Points on a hilly landscape, in no order, each with its height.
A ball rolls from a point to whichever of its 2 nearest points has the largest drop for the distance, and stops where none of them is lower. Distance is the straight distance between rows; heights are no part of it.
j_777 (h 26.6): [100  83 104 142 119  94 123 117 119  98 144 175 141 155 123 114  60 156
  97  85 172  93 165 132 159 172  76 112 146 125 119  99 103 120 112 173
 111 176 172  84 112  91]
j_975 (h 47.7): [106 109 145 129 131 159  85  75  77  95  68  99 141 162  94 169  68  95
  59 127  69  93 145 157 163 144 106  83 119  99 127 127 106 183 140 152
 169 150 120 102 136  51]
j_187 (h 47.1): [139 150 137 160 119 107 118 131 110 176 105 141  77 136 154 126 105  90
 140 114 110 132 182 138 119  90 159 152 141 134 119 114 142 102 144 153
 113 151  95 143 184 100]
j_333 (h 61.9): [138 128  90 175 103 132 149 135 105 112  80 153  79  98 112 146  67  85
 119 114 130 124 229 127 137 145 135 115 175 112 146 128 115 141 122 143
  81 119  91 112 135 105]
j_863 (h 19.6): [105  93 167 130 146  47 168 119 164 192 218 140 148 136 156 114 182 180
 174 159 141 141  91 114  98 113 140 147 132  96  94 150 159  62 117 118
 143 112 147 134 131 168]
j_295 (h 8.6): [137 138 139 116 109 158 135 146 148 137  88 107 160  90 108 126  87 139
 112 133 164 121 180 125 133 178 118 119 140 181 154 120  91 154 109 177
  95 139 141 122 104 100]
j_876 (h 53.7): [187 132 152 152 132 117 181 143 202 146 134  97 113 197 125  83  65 116
 174  69 139 148 127  70 110 131  53 148 129 118 130 139 120 109  83 138
 123 179 139 149 167 140]
j_998 (h 34.7): [139 140 169 137 147 104 111 175 143 161 165 129 111 121 167 109 123 153
 175  75 140 110 104 119 114  71 143 168 161  91  97 157 145  60 153 159
 137 136  97 192 170 157]
j_749 (h 63.5): [137 126 135 113 128 129  94 177 115 111 203 138 106 128 102 168 139 143
 122  75 151  70 134  90 182 155  70  59 130 111  94 114 141 103 111 150
 187 160 160 111 122 128]
j_182 (h 42.4): [125 126 126 151 137 154 159  71 113 134 152 137 154 163 158  67 154 123
 165  83 148 131 113 118 118 126 154 171 119 183 143  82 144 115 132 143
 127 127 149 150  93 133]
j_347 (h 21.8): [169 177 102 136 120 168 134 147 161  73  85  95 107  73 141 107 109 129
  95 164 120 121  81 134 100 117 151 160 100 113 166 150  87 162 145 124
  73 140  85 157 145 139]
j_748 (h 53.2): [112 101 126 157 102  88 139 114 174 133 137 162 108 109 143 132  73 132
 118 143 165 101 199 155 114 150 125 141 165 146 131 123 103  98  90 187
  80 141 108 111 147 102]
j_490 (h 48.8): [103 111 144 100 127 119 135 154  61 123 149 181 151  80 131 185 123 134
  98 124 112 155 160 160 137 195 158 105 161 149  62 142 147  81 129 135
 158  71 144 121 104 116]
j_141 (h 13.9): [155 147 122 148 110 128 168 116 148  91 104 134  81  77 180 112  78 109
  94 177 120 161  94 159 100 126 153 164 109 141 137 139  95 106 116 137
  82 130  87 142 166 141]
j_56 (h 71.0): [172 216 113 126 128 133 126 145 134 110 119 104  70  76 136 156 150  84
 117 160  78 112 123 126 154  81 139  97 120  95 177 134 126 121  77 126
 126  93  66 131 127 148]
j_864 (h 24.9): [110 102 172 146 133 118 121 132 134  87 119 172 112 148 168 140 106 114
 110 155  97 171 100 158  94 118 151 153 120 104 116 134 119  60 129 103
 134 141 101 137 191 140]
j_836 (h 26.5): [155 182 103 149 112 170 130 179 120 150  73 130 102  63 106 133  68 111
  84 152 199 121 203 122  99 183 146 113 146 218 160  85  77 130 150 113
  90 143  97 114  85 111]
j_231 (h 41.1): [136 150 135 134 148 111 149 112 121 146 181 126 106 159 132 124 192 119
 153 118 100 152  83 102 115  96 120 122  91 125 105 116 160  99 136  89
 178 102 140 148 131 181]
j_511 (h 44.8): [152 162 123 123 122 166 114 154 186 131  62 115 146 155  99  93 111 116
 103 134 153 139 124  98  87 122  98 164 129 164 190 102  92 176 100 115
  78 183 109 122 146 131]
j_532 (h 39.4): [ 89  99 155 118 135 124 138  44 122 169 155 127 179 153 154  92 188 148
 184 144 104 122 117 130 126  90 182 178 165 107 159 139 177 111 132 130
 144  99 124 121  95 120]
j_392 (h 26.2): [110 124 135 120 126  58 187 126 121 190 183 157 124 102 156 127 153 141
 150 122 122 135 139 152 134 106 162 159 192 113 112 169 164  87 112 158
 117  75 134 136 119 138]
j_633 (h 58.9): [172 144 115 142 112  89 137 112 106 168 124  99  90 170 126 112  94  97
 136  87 115 114 155 125 156 117 110  89  92 126 113 104 137 147 119 145
 129 172 166 111 146  97]
j_380 (h 62.9): [102  96 136 110 117  98 141  81 123 136 149 119 142  95 138 156 123 158
 128 172  92  93 134 168 172 103 159 118 161  73 123 181 148 129 132 162
 114  56 136 112 121  98]
j_717 (h 17.0): [ 88  93 144 125 140   8 169 104 170 174 231 175 134 153 159 121 142 170
 151 141 140 150 109 131 107 138 104 154 157  99  94 146 146  47  85 158
 134 117 166 119 126 143]
j_997 (h 48.4): [145 152 121 138 133 191 103 156 166  89  98 104 143 163  85 104 135 121
 138 120 137 122  97  79 117 131  70 134 104 139 175 108 117 178 122 104
 119 169 119 138 123 148]
j_43 (h 23.2): [ 50  72 122 163 143 116 123 102 154 115 133 194 181 161 107 127 134 150
 111 153 169 151 139 134 111 165 109 119 127 188 189  66 128 122 121  92
 122 128 140  75  78 108]
j_554 (h 56.7): [106 125 111  99  94 102 141  88  69 157  76 124  93 120 120 150  76  94
  95 165  76 142 192 186 130 138 124  99 165 117  88 164 129 166 155 130
  98 115 132 105 181  88]
j_828 (h 33.0): [127  90 175 157 131 132 115 131 152 121 149 121 146 150 168  84 133 151
 150 103 159 133  94 115  88 123 149 170  96 154  90 107 111  84 190 143
 128 166 145 182 158 130]
j_522 (h 67.2): [ 71 101 109 117 149  92  57 125  89 179 142 189 162 138 127 135 185 157
 149 146 167 114 133 165 112  86 182 140 170 118 143 102 160 132 181  89
 132 116 120 119 116 111]
j_445 (h 59.6): [193 183 147 158 134 183 135 166 137  95 103 100  79  99 147 108  77 110
 131  75 130 106 127  94 126 134 128 143 115 122 132 126 113 106 122 171
 135 151  99 182 147 128]
j_851 (h 57.5): [149 111 111 162 110  64 149  84 171 153 139 116  82 152 157  80  56 132
 116 137 149 110 138 151 124 104 109 160 105 132 124 119  79 149 116 173
  44 186 157 111 171  94]
j_982 (h 45.2): [110 112 125 142 128 125 156 143 102 102 118 188 101 102 135 166  96  92
 107 127 110 168 179 142 125 173 134 125 163 140 133 118 125  76  90 113
 139 109 106 106 137 140]
j_276 (h 25.7): [167 152 103  86 134 119 152 155  74 158 125 129 119 138 129 123  97 114
 130  75 102 143 149 128 147 149 112 135 184 109  99 161 159 112 111 136
 149 109 159 124 148 148]
j_485 (h 13.3): [134 108 139 127 131  49 180 173 142 178 218 135 113  86 125 159 156 162
 146 109 143 150 140 119 145 184  99  99 110 138  60 131 146 102 103 144
 149 102 179 144  80 149]
j_402 (h 29.5): [116 103 159 115 116 146  89 136  89 103 129 140 141  93 113 195  96 134
  84 139 127 103 150 157 151 180 128  54 126 129  95 126 114 126 114 146
 170 122 147  92 114  93]
j_203 (h 28.4): [141 141 180  79 150 148 117 186 150 136 127 127 168 121 138 137 147 153
 161 104 113 134  98 100 119 139  94 138 165 100 125 175 146  94 114 131
 164 113 114 144 163 187]
j_61 (h 32.7): [132 161 153 115 143 176 100 146 148  77 109 142 131  92 177 128 151 134
 123 163 133 134  76 146  96 114 158 175 125 155 168 115 108  87 123 138
 121 119  65 158 146 161]
j_65 (h 65.1): [143 159  66 174 112 141 151 142 124 138  82 134  93  94  96 107  94  92
 133 108 123 116 197 109 151 119 149 114 152 125 169 105 124 167 135 110
  75 117  86 117  91  97]
j_896 (h 57.8): [181 176 166 175 134 158 137 149 163  83 149  71  79 114 156 107 119 113
 145  93 131 101  86 104 135  86 151 138  60 121 110 120 110  97 171 172
 151 135  97 207 133 154]
j_686 (h 55.7): [140 127  87 129 130 127 121 143  52  91 117 180  98 146 141 135  61 101
  77 112 132 156 125 165 106 150 131 142 149 123 101 113 121 103 153  87
 124 154 131 100 163 116]
j_924 (h 61.6): [175 169 110 126 110  72 121 112 127 203 130 111  90 155 145 111 130 105
 118 148 126 108 135 143 127  62 131 109  92 124 109 110 133 159 136 127
  92 165 150 118 168 104]
j_588 (h 42.9): [ 97  74 145 152 132  94 171 135 124  83 148 164 138 130 145 156 116 137
 133 110 110 170 139 125 142 186 129 116 135 116  92 144 132  54  97 140
 156  99 136 122 112 147]
j_260 (h 53.0): [107 115 133 149 122 180 167  58 157  95  89  47 158 178 110  98 160  72
 129 156  67 164  92  85 109 125 126 142  71 164 156 127 121 189 108 113
 137 123 140 142  73 131]
j_955 (h 69.6): [178 191  91 116 127 118 113 165 100 140 114 118  69 111 101 163 138  84
 122 145  90 124 139 128 148 103 105  80 127  78 126 137 147 137 105  86
 148 131 111 115 147 138]
j_10 (h 38.0): [ 94  94 137  96 118 151 119 127 143 132 104 114 180 147  91 146 127 156
 155 101 135  96 172 128 170 150  90  97 152 128 168 136 144 159  89 162
 142 113 142  96 101 105]
j_817 (h 63.6): [120 109 181 123 109 189 139 127 143  68  68  75 184 146 109 112  65 116
  89 104 125 140 103 107 127 184 114 127  95 137 117 151  85 134 143 179
 150 166 134 154 159 113]
j_895 (h 9.0): [112  59 134 155 133  49 156 164 170 123 203 158 118 111 130 140 127 180
 147 111 163 151 140 103 133 184  93 109 108 117  68 134 104  92 126 134
 135 129 171 137  97 146]
j_221 (h 54.7): [160 180 107 114 125 196  78 128  99  68 124  78 105 133 122 137 159 111
  89 139 118  87  79 107 142 122 140  98  58 143 140  92 106 171 165 138
 150 143 116 139 118 122]
j_649 (h 47.2): [114 125 152 112 141 171 165  80 141 117 142  87 153 177 118 110 198 128
 188 115  77 143  95  76 146 128 105 128 124 115 144 147 175 123 106 118
 179  74 124 136 102 170]
j_824 (h 50.9): [103 103 143 105 135 122 122 137  83 125 119 158 153 127 150 144 115 143
 111 119 122 149 133 164 115 152 169 128 149 119  72 145 135 103 158 113
 142 110 150 129 145 120]
j_247 (h 53.3): [106 117 139  87 122 113 138 109  58 112 110 184 133 143 176 132  71 114
  65 138 119 154 119 198 101 178 158 158 154 161  74 125 120  82 157 134
 122 139 148 110 167 106]
j_487 (h 57.9): [156 171  80 107 133 149 141 127  60 126 110 155 111 120 146 105  97  94
  87 115 139 131 127 161 115 143 155 147 152 154 127 103 127 136 135 104
 118 142 128 126 140 135]
j_719 (h 25.8): [163 147 151 165 134 148 115 126 148 114  81 105 109 153 141 105 117  76
 113 162  95 161  91 132  76  91 141 182  88 129 147 129  94 115 140  81
 111 175  89 165 191 139]
j_390 (h 35.8): [150 115 134 166 108 150 128 142 169  47  91  90 104 120 100 143  58 107
  66 168 111 147  79 117 114 143 107 120  61  99 134 163  52 148 122 112
 113 169 109 136 176 129]
j_792 (h 59.8): [152 128  81 155 119  75 148  93 136 154 153 127  81 140 162  87 103 119
 105 140 150 120 112 143 123  93 138 135  91 143 133 101 111 161 141 127
  66 174 164 114 129  97]
j_102 (h 54.6): [118 109 103 139 121 137 100 172  89 135  93 146 127 106 102 142 110 126
 132 126 153 130 164 149 140 127 147 110 133 118  92 135 116 136 177  95
 119 128 134 133 123 114]
j_635 (h 50.7): [103 105 146 177 120  77 113 105 145 162 119 152  78 137 154 122  69 118
 137 121 156 113 220 146 111 109 140 146 156 148 115 105 101  95 133 193
  88 176 117 134 182  87]
j_327 (h 61.0): [ 97 102 157 138 118 161  75  97 137  80 122  90 144 107 110 174 139 158
 107 158 135  72 136 142 166 119 143  63  65 131 114 112 102 170 155 166
 154 123 142 124  97  79]
j_165 (h 29.6): [ 95 108 124  97 130  72 127 161 133 160 197 178 131  89 150 142 128 172
 118 116 171  90 147 166 136 119 139 155 217 123 102 161 142  82 122 192
 100  90 144 134 128 128]
j_518 (h 31.7): [173 163 148 159 123 176 109 136 159  46  84  75  89 152 113 130 105  87
  93 159  84 137  79 107 103  98 111 128  52 100 150 134  81 141 130 115
 130 159  85 165 175 138]
j_778 (h 74.1): [127 129 105 154 110 132 146 105 155 157  75  86 136 161 105  65 128 107
 179 109 120 125 150 103 122  90 134 152 135 128 176 130 130 197 121 133
  70 146 126 140 110 112]
j_80 (h 43.4): [153 176 134 121 126 109 107 137  83 219  98 123 114 141 147 135 140  97
 151 108 114 139 180 146 101  95 165 153 155 152  98 133 154 125 150 108
 123 145 123 140 178 125]
j_324 (h 55.9): [163 121 125 145 115 106 150 160 146 155 116 110 106 188  98  96  86 112
 163  70 116 135 161  93 143 121  74 119 114 102 120 139 135 133 101 125
 126 172 145 128 151 133]
j_207 (h 55.5): [138 128 101 138 108  67 148  86 168 114 137 156  82 129 160 107  64 136
 108 148 141 101 127 159 145 116  99 151 146 107 131 141 111 126 101 172
  67 146 119 109 184 117]
j_440 (h 68.1): [126 126  98 112 125  97 104 142 146 170 134 121 137 107 124 116 150 173
 170 134 175  93 134 141 141  83 146 124 130 116 129 124 137 161 142 134
  88 122 139 131 111 105]
j_945 (h 66.8): [136 123  84 112 132 148 113 121 133  53 152 129 104 142  96 170 138 133
  91 147  97 121  80 107 161 147  59  72  85  80 153 122 125 171  87  69
 167 119 115  87 101 134]
j_641 (h 29.7): [134 123 104  87 128  92 179 114  71 142 158 167 132 171 162 102  92 138
 117  57 134 150 108 149 144 169 114 155 168 137  81 127 151  97 119 155
 145 133 181 112 131 134]
j_278 (h 51.6): [109 110 125 106 128 132 100  73  66 133  67 104 149 165 123 157  73  95
  80 142  80 115 178 187 144 127 133  93 139 113  99 139 122 191 158 138
 127 141 148  88 139  51]
j_660 (h 36.3): [ 82  77 198 137 131 134 130  99 134 141 146 125 182 145 159 104 151 166
 170 113 154 124 125 130 116 160 168 165 127 173  90 113 138  87 175 167
 135 128 169 152 109 123]
j_228 (h 39.6): [147 146  76 139 115 139 154 137 151 168  71 126 135 131  82  93 110  89
 118 139 152 165 149 113  85 140 115 144 140 183 179 107 106 199 111  80
  71 164 123 106 112 120]
j_892 (h 63.3): [157 155 115 135 124 160 118 119  92  74 178 132  77 163 111 163 123 109
  99  97 107  87 117  90 193 140  74  54  91 118 126 100 134 118  97 143
 192 143 136  98 116 124]
j_427 (h 32.0): [106  98 158 119 135  86 117 165 138 124 163 151 144 112 160 130 114 178
 136 109 158  94 104 146 137 122 143 154 166  88  77 163 132  73 147 187
 129 120 132 152 157 135]
j_72 (h 61.5): [171 148 163 128 114 183 137 166 134  83  86  68 120  77 129 150  70 120
 107 116 122 136 125 108 133 182 121 111  87 137  99 162  86 110 129 169
 144 153 115 152 155 135]
j_331 (h 58.6): [119 124  73 111 122 138 131 158  85 149  81 168 152 100 108 136 146 124
 146 153 133 168 145 148  84 121 168 147 177 100 110 162 132 145 174  26
 101  89  90 117 129 164]
j_656 (h 60.8): [109  95  93 160 131  79 126 181 124 150 173 169 106  77  82 180 113 145
 141  81 163  90 205 131 170 139 119  84 175 108 107 154 127 125 119 143
 133 100 159 113  83 104]
j_193 (h 50.8): [174 178  73  94 132 116 102 171 107 172 122 141 122  77 116 129 167 131
 101 175 159 155 115 151  87 123 143 116 123 152 116 111 125 168 153  50
 101 148 132 116 125 144]
j_929 (h 59.0): [127 144 144 111 110 183  97 135 125  91 136  62 124  68 121 173 181 164
 100 170 131  95  95 136 155 133 157  67  54 162 102 116 110 180 171 164
 152 103 145 136  70 102]
j_4 (h 21.3): [146 136 116  71 143 122 150 157  94 171 139 121 161 123 120 118 165 140
 165  87 113 149 109 127 138 128 132 122 166  91  84 183 169 128 148 104
 153  87 156 140 135 151]
j_856 (h 68.0): [152 138 101 132 127 142 109 149 102  80 114 141  88 122  95 177 115 100
  91 151  96 138 133 121 147 141  86  81 110  89 127 143 118 151  99  74
 153 145 112  99 135 130]
j_505 (h 19.7): [107  98 107 148 124 129 109 136 133 113 100 162 137 156  92 131  55 109
  96 127 171 117 188 122 138 175  97 113 145 165 160  91 100 144 121 117
 108 175 142  92 125  89]
j_399 (h 72.0): [162 185 160  91 123 143 122 148 137 129 122 101 115  82 125 176 153 110
 128 147  88 115 151 134 155 127 125  90 129 138 163 140 144 111  57 167
 170  91 100 130 128 150]
j_734 (h 42.2): [108 135 141 108 152  98 132  50 125 178 174 118 138 191 137 111 196 129
 162 134  95 116  88 120 134  72 122 133 113 104 140 122 180 121 123 112
 166 114 145 114 114 131]
j_360 (h 68.6): [ 94 107 110 129 139 149  58 109 100 114 111 124 143 144 102 142 184 140
 107 157 145 107 104 146 132  94 152 104  93 127 142  79 130 187 175  93
 128 126 137 111  90  96]
j_368 (h 33.8): [ 88  96 183  75 123 156 102 133 130 124  95 121 195 124 103 192 107 154
 116 130 120 102 167 140 152 175  90  61 139 128 137 136 129 124  81 170
 177 113 139  95 133 105]
j_449 (h 65.2): [117 135  97 124 118 105 116  85 117 145 113 123 103 101 137 127 124 131
 131 161 110  84 136 164 160  73 158 120 143  91 148 150 136 172 138 146
  84 103 120 114 137  90]
j_169 (h 45.0): [117 109 147 124 134 157 180  87 125 109 141 110 167 196 134  91 148 125
 169  75 108 146 102  90 125 156 120 149 137 148 125 125 152 101 131 138
 164 110 144 153 104 154]
j_290 (h 70.1): [122 127 135  61 121 101 109 116 153 201 119 122 154 134 131 114 133 169
 153 161 151 106 117 142 124 102 138 144 160 101 128 165 143 163 110 151
  99 132 145 109 155 126]
j_419 (h 25.0): [144 140 143  59 128 147 137 170 110 172 104 111 170 105 138 110 145 154
 160 116 128 141 124 134 130 115 142 168 190  95  92 207 151 119 139 127
 125 107 129 153 169 170]
j_585 (h 17.1): [170 165 105  95 126 101 163 189 124 177 207 131 112  77 110 155 160 139
 118 101 150 140 121 120 156 177  93  80 130 134  83 143 152 133 100 130
 162 102 174 124  84 157]
j_581 (h 24.6): [153 144 122  71 118 135 123 156  66 123 138 132 130  97 119 161 105 136
  57 126 145 125 123 153 143 196 117  78 111 161  70 117 129 151 128 124
 154 127 182  90  98 104]
j_910 (h 53.4): [130 138  58 101 130 112 127 146  99 174 119 162 153  72 118 122 171 144
 108 184 174 180 106 161  81 146 171 120 121 152 103 130 105 201 172  33
 105 116 150 108  96 138]
j_12 (h 29.3): [114 105 165 170 141 135  99 134 102  80 149 152 112 186 152 112 114 127
 128  97 123 127  99 136 118 112 141 145 108 129 104 100 131  57 169 134
 155 157 120 146 175 136]
j_302 (h 17.4): [ 48  66 126 143 128 121 163  74 152 125 119 178 183 141 128 119 128 123
 135 160 148 163 166 155 113 168 131 138 148 155 189 105 146 116  89 103
 116  94 136  92  87 116]
j_173 (h 64.6): [ 96 129 117  98 157 184  76 127 109  64 141 116 142 127  94 171 209 148
 138 132  89  87  96 115 164  97 123 100 129  82 163 132 152 145 148 130
 174  65 102 129  84 135]
j_334 (h 49.7): [ 99 125 145 137 138 158 142  28 139  95 112  80 157 205 122 101 190  80
 150 144  40 150  86 106 127  94 113 133  97 117 170 110 149 145 114 100
 172  93 109 122  91 136]
j_62 (h 26.7): [ 86  87 147 148 133 152 116 156 164 119 116 143 171 135 111 113 103 132
 117 128 178 151 144 114  97 186  88 128 122 178 154  89 105 119 127 100
 126 173 144 105 112 123]
j_486 (h 59.7): [162 163 116 141 129 162 158 127  78 118 103 138 117 118 148  98 100  91
 112  78 125 124 149 138 143 162 150 150 134 173 141  96 143 116 123 152
 128 133 142 135 102 112]
j_803 (h 47.5): [166 188  98  73 128 108 105 145  95 223  98 138 132 107 150 122 175 118
 120 160 139 148 146 149  87  86 152 140 144 142  85 153 136 181 140  83
  94 151 126 135 182 150]
j_438 (h 47.3): [112 132 126 139 126 119 164 186  81 116 143 181 116  61 135 180 118 115
 103 103 130 154 192 144 138 191 159 128 200 157 106 137 152  45 116 132
 145  68 113 124  94 153]
j_634 (h 62.0): [141 110 107 129 138 107 106 137 146 161 149 148 136 167 138  80 138 139
 117 129 183 125 104 129  94 117 123 146 102 167 146  69 117 146 157 106
  98 188 170 113 121 111]
j_483 (h 68.8): [ 90  99 107 121 143  95  76 108  93 166 155 157 132 130 101 155 200 151
 130 172 143 125 115 157 126  87 170 100  99 112 117 109 153 171 196  68
 148 104 150 107  87  90]
j_37 (h 60.5): [101 113 144 106 112  97 149  85 101 162  95 122 104  93 125 161  96 118
 126 168  70 116 188 164 161 112 160 115 179  87  90 200 137 148 141 167
 105  70 110 127 176  99]
j_800 (h 50.6): [147 133 123 156 124 124 165 135 180  84 170 145 101 142 145  82 115 155
 150  82 142 126  64  88 135 141  81 151 119 119 152 113 130 111 109 133
 118 133 129 149 124 171]
j_662 (h 56.2): [135 124 133 134 123 183 170 111 150 138  93  48 147 152  95 121 176  93
 128 157  79 192 112  80  97 144 115  94  50 168 114 132 122 179 109  78
 150 130 151 135  93 141]
j_956 (h 41.2): [ 93  97 135 138 127 113 187 117 115 102 180 167 145 106 153 128 148 139
 142 106 119 158 108 129 135 175 160 161 160 140 119 130 147  58 117 146
 134  70 134 132  83 158]
j_629 (h 20.5): [156 165 118  85 123 143 143 173  91 125 173 132 121  70 102 174 146 150
  99 119 150 121 123 115 167 212 103  79 119 167  80 121 124 137 122 132
 177 101 162 117  70 149]
j_888 (h 70.0): [115 124  91 181 106 125 145 109 148 166  55  98 113 126  96  89 107 112
 172 120 135 112 211 121 128  93 172 131 140 139 159 118 112 197 143 139
  46 124  99 136 104  86]
j_911 (h 58.5): [118  86 120 161 114 112 126 168 130 118 108 140 115  92  91 171  83 126
 137 102 129 114 209 122 166 139 130  80 158  87 115 160 116 124 129 143
 125 113 124 126 129 113]
j_515 (h 16.9): [106 103 169 114 105 148 115 114 169 104 104 121 154 100 134 153  72 135
  92 149 155 108 163 148 128 169 125 117 103 165 142 114  76 124 100 206
 117 161 127 120 143  81]
j_152 (h 56.8): [137 159 112 132 127 201  69 165 117  74 140  88 100  88  91 167 163 163
  83 152 168  79  94 103 161 143 121  69  62 153 129  88 101 185 176 139
 132 151 131 122  93 128]
j_170 (h 41.9): [ 92 129 131 122 131 132 102 141 163 122 113 133 149 114 107 156 134 133
 147 150 141  98 169 118 161 108 110 113 150 115 201 131 142 137  78 144
 125 105  93 108 111 125]
j_999 (h 30.8): [140 130 180  79 137 164 131 153 181 159 123 102 199 129 162 101 168 168
 193 130 144 156  85  97  89 132 105 185 153 143 119 153 138 118 127 114
 126 141 126 161 154 185]
j_274 (h 37.0): [139 166 150 126 144 115 112 114 129 115 186 145  91 130 171 147 178 108
 135 140  95  96  82 133 143  71 128 135 132 123 170  98 162  61 103 155
 177  89  95 143 150 160]
j_461 (h 63.2): [126 145 121 110 150 182  87 137 116  84 127 128 141 154 131 128 187 138
 156 118 101 114  64 105 134  82 135 149 131  94 155 129 152 120 151 113
 158 100  99 154 120 168]
j_285 (h 37.3): [144 163 167 128 148 142  99 175 117 164 110 126 117 116 149 126 150 132
 170  75 111 103 143 123 122  59 165 183 189  99 128 179 151  93 154 152
 131 117  76 185 193 149]
j_814 (h 47.4): [147 126 104 152 130 149 147 138 194  45 133 131 109 143 101 125 139 138
 143 133  95 139  84  88 141 118  78 138 119  67 194 133 134 139  84  84
 127 113  90 124 126 174]
j_903 (h 40.2): [158 189 129 102 147 138  90 182  51 197 101 144 118 139 141 143 140 109
 138  83 112 109 169 141 126  81 153 164 198 118 109 140 171 102 154 135
 137 134 110 153 199 139]
j_815 (h 63.8): [ 77  79 169 127 142 132  87  65 107 115 103  94 154 133 120 146 126 132
 129 165  90 113 137 156 150 108 168 103 104 101 126 137 135 160 157 145
 144 106 127 114 103  67]
j_646 (h 56.1): [112 113  61 125 131 113 146 146 117 165 119 168 151  78 109 119 147 155
 149 141 186 163 125 140  85 132 174 154 164 121 121 144 123 154 182  49
  93 109 129 129 107 151]
j_267 (h 44.9): [123 129 111 165 130 129 139 146 176  85 143 140 102  94  98 162 151 130
 161 121 115 120 144 102 162 118 107 114 147  81 193 132 140 126  67 117
 126  82  85 116  99 154]
j_818 (h 28.6): [142 138 141 124 125 176 120 129 153  60  90 103 140 101 163  95 137 136
 141 173 104 143  61 130  92  92 161 189 114 102 147 165 108 117 160 101
 104 114  76 175 150 171]
j_137 (h 65.9): [ 97 117 116 114 149  80  98  75  95 212 175 184 163 156 150  98 186 146
 138 162 168 133 114 177  96  90 172 150 134 143 125  90 158 139 166 101
 121 149 161 105 116  96]
j_501 (h 61.2): [128 148  86 105 145 153  98 147  95 127  95 141 157 130 111 111 176 128
 159 132 132 143 107 123 102  77 160 165 154  80 133 145 139 159 171  66
 119 112  96 153 133 163]
j_621 (h 64.1): [105  91  90 150 145  99 122  68 113 209 151 169 165 186 123  79 170 121
 145 137 191 152 121 132  73 108 147 158 104 174 143  83 125 179 165  67
  98 176 181 101  96 100]
j_265 (h 65.7): [126 134 104  89 140 144  89 130 116  77 152 145 123 126 102 168 171 147
 106 126 117  87  80 124 179 124  94  82 135  87 156 127 158 152 110 114
 179  87 117  93 114 140]
j_989 (h 39.7): [ 94 113 160 161 122 164  85 105 161  38  71  92 139 130  90 155  85 109
  65 177  97 128 106 122 130 135 122 103  71 112 154 147  51 156 122 147
 139 171  99 116 160 104]
j_178 (h 33.1): [148 173  82 119 109 125 146 158 156 188  73 143 129  86 112 120 102 122
 114 158 180 136 192 130 102 154 126 132 162 196 176 106 105 170 117 103
  57 133 102  99 121 139]
j_844 (h 61.7): [146 140 109 137 127 156 152 111  76  91 128 120 118 167 115 129 118  95
 115  73 106 124 131 121 167 161  98 104 124 135 143  97 154 135 118 132
 163 125 154 110  89 113]
j_352 (h 35.3): [159 176 150 124 135 127 121 129 150 120 160 126  96  89 196 132 140 130
 113 146 129  96  90 156 126  88 150 165 127 135 149 116 139  73  99 173
 126 116  97 155 162 150]
j_366 (h 62.2): [119  99 115 146 131  72 111 195 109 168 196 154 116 122  91 167 139 162
 144  72 146 100 174 114 171 125 103  75 138 111  81 131 158 115 133 133
 162 121 161 133 109 119]
j_503 (h 39.5): [ 89  79 164 163 125 157 144  90 138 144 132 115 187 166 142  74 160 146
 170  97 164 140 136 110 109 152 163 173 118 214 128  78 124 129 168 147
 120 141 153 149  77 115]
j_950 (h 33.2): [136 130 194 107 140 166 137 104 196 169 145  87 193 141 165  75 195 153
 184 143 159 153  90  89  78 122 127 175 103 190 140 126 125 136 118 130
 129 152 134 164 119 167]
j_804 (h 71.7): [136 149 103  73 125 123 114  92 127 193 103 104 159 166 122  96 165 136
 156 154 124 122 118 138 111  60 129 158 152 101 140 155 153 187 125  96
 102 149 137 115 161 122]
j_695 (h 39.0): [120 133 116 132 144 113 154 110 127 121 179 156 118 128 152 119 176 124
 157 115 109 144  77 133 125 110 150 153 144 117 137 118 167  72 114 106
 157  89 119 134 120 163]
j_995 (h 51.8): [163 166 115 129 127 189 111 168 146  89 128  75  95 138  91 127 174 126
 145 114 114 109  99  65 153 114  81  88  64 125 140 109 112 160 141 120
 157 137 106 158 105 144]
j_498 (h 66.2): [ 98 103 119 136 140 133 119  61 111  99 104 110 159 137 138 108 143 122
 102 167 110 131 103 157 134 103 163 136  99 129 140 126 120 189 171 100
 115  99 132 117  85  96]
j_458 (h 30.9): [126  98 127 121 130  71 146 115 118 139 152 152 140 191 130 106  76 134
 119  70 143 134 161 134 144 167  81 124 147 137 100 114 142 101  94 180
 129 169 193 107 127 110]
j_79 (h 56.4): [198 217 148 126 132 189 100 147 101  67 146  82  89 116 150 131 146 110
 104 120 106  91  77  98 145 106 135 116  77 122 135 113 113  99 149 171
 175 144  94 168 153 157]
j_294 (h 58.8): [127 111 150 137 120 131 172 134 157 148 129  89 125 112 121 153 169 106
 148 156 102 199 131  98 107 158 107  99  78 141 112 138 131 119  83  89
 156  98 136 129 112 158]
j_27 (h 52.1): [178 139 156 156 125 117 170 123 198 107 167  89 102 162 134  92  96 144
 163  71 134 117  94  76 151 108  53 143  94 114 135 141 115  98  84 167
 132 146 120 151 148 159]
j_638 (h 36.1): [108 118 173 123 144 145 101  85 177 158 138  96 168 156 139  92 200 162
 193 155 140 119  89  99  97  78 151 186 135 121 168 129 161 123 117 130
 135 129 109 152 123 153]
j_740 (h 73.6): [146 137 118 109 132 129 125  84 123 178  98  92 158 207 116  80 140 100
 155 125 111 147 113 124 113  87 124 139 116 137 142 113 146 180 123  99
 133 167 142 119 132 121]
j_46 (h 49.0): [117 113 109 149 127 138 156 128 185  38 177 161 117 135 131 119 133 164
 140 113 129 145  59  90 137 158  76 150 127 106 165 127 142 102 104  97
 132  95 117 113  96 179]
j_761 (h 22.7): [105 105 164 143 136  62 137 145 153 187 190 120 120  92 151 138 173 147
 168 155 114 126 132 120 109  86 166 157 155 105 102 177 165  57 113 124
 144  79 106 161 139 157]
j_715 (h 13.4): [ 80  44 125 158 142  17 159 114 181 120 223 170 127 133 136 123 119 203
 147 125 151 140 124 117 128 165  89 131 143  92  92 146 120  72  93 154
 106 120 174 113  91 148]
j_919 (h 20.4): [138 128 163 156 137 116 139  98 154  80 117 122  95 152 171 127  88  69
  94 177  93 179  75 156  96 104 132 174  74 130 133 135 103  83 116  96
 111 156 101 142 200 137]
j_712 (h 43.7): [ 83  94 134 159 122 162  89  95 121  68  56 114 134 137  86 155  73  84
  76 144  97 116 155 144 149 135 115  97 112 109 168 116  87 168 138 122
 127 163 105  95 143  74]
j_441 (h 18.7): [147 139 136 148 108 160 139 175 143 144  70  91 130  79 106 133  76 107
  91 143 165 157 186 105  91 195 135 104  93 217 122 108  72 153 130 133
  94 164 128 133 106 101]

Call two points neighbours if one is among the 2 nearest of the other. Go from one point of each pair to the other, from neighbour to neighbour, staying as low as possible. Name the highest point that can't be avoided.
j_505, j_919: j_734
j_505, j_4: j_458
j_295, j_895: j_748
j_302, j_505: j_62

Where does a ball stop that starts at each point below?
j_876: j_895
j_734: j_4
j_427: j_895
j_856: j_895
j_522: j_895
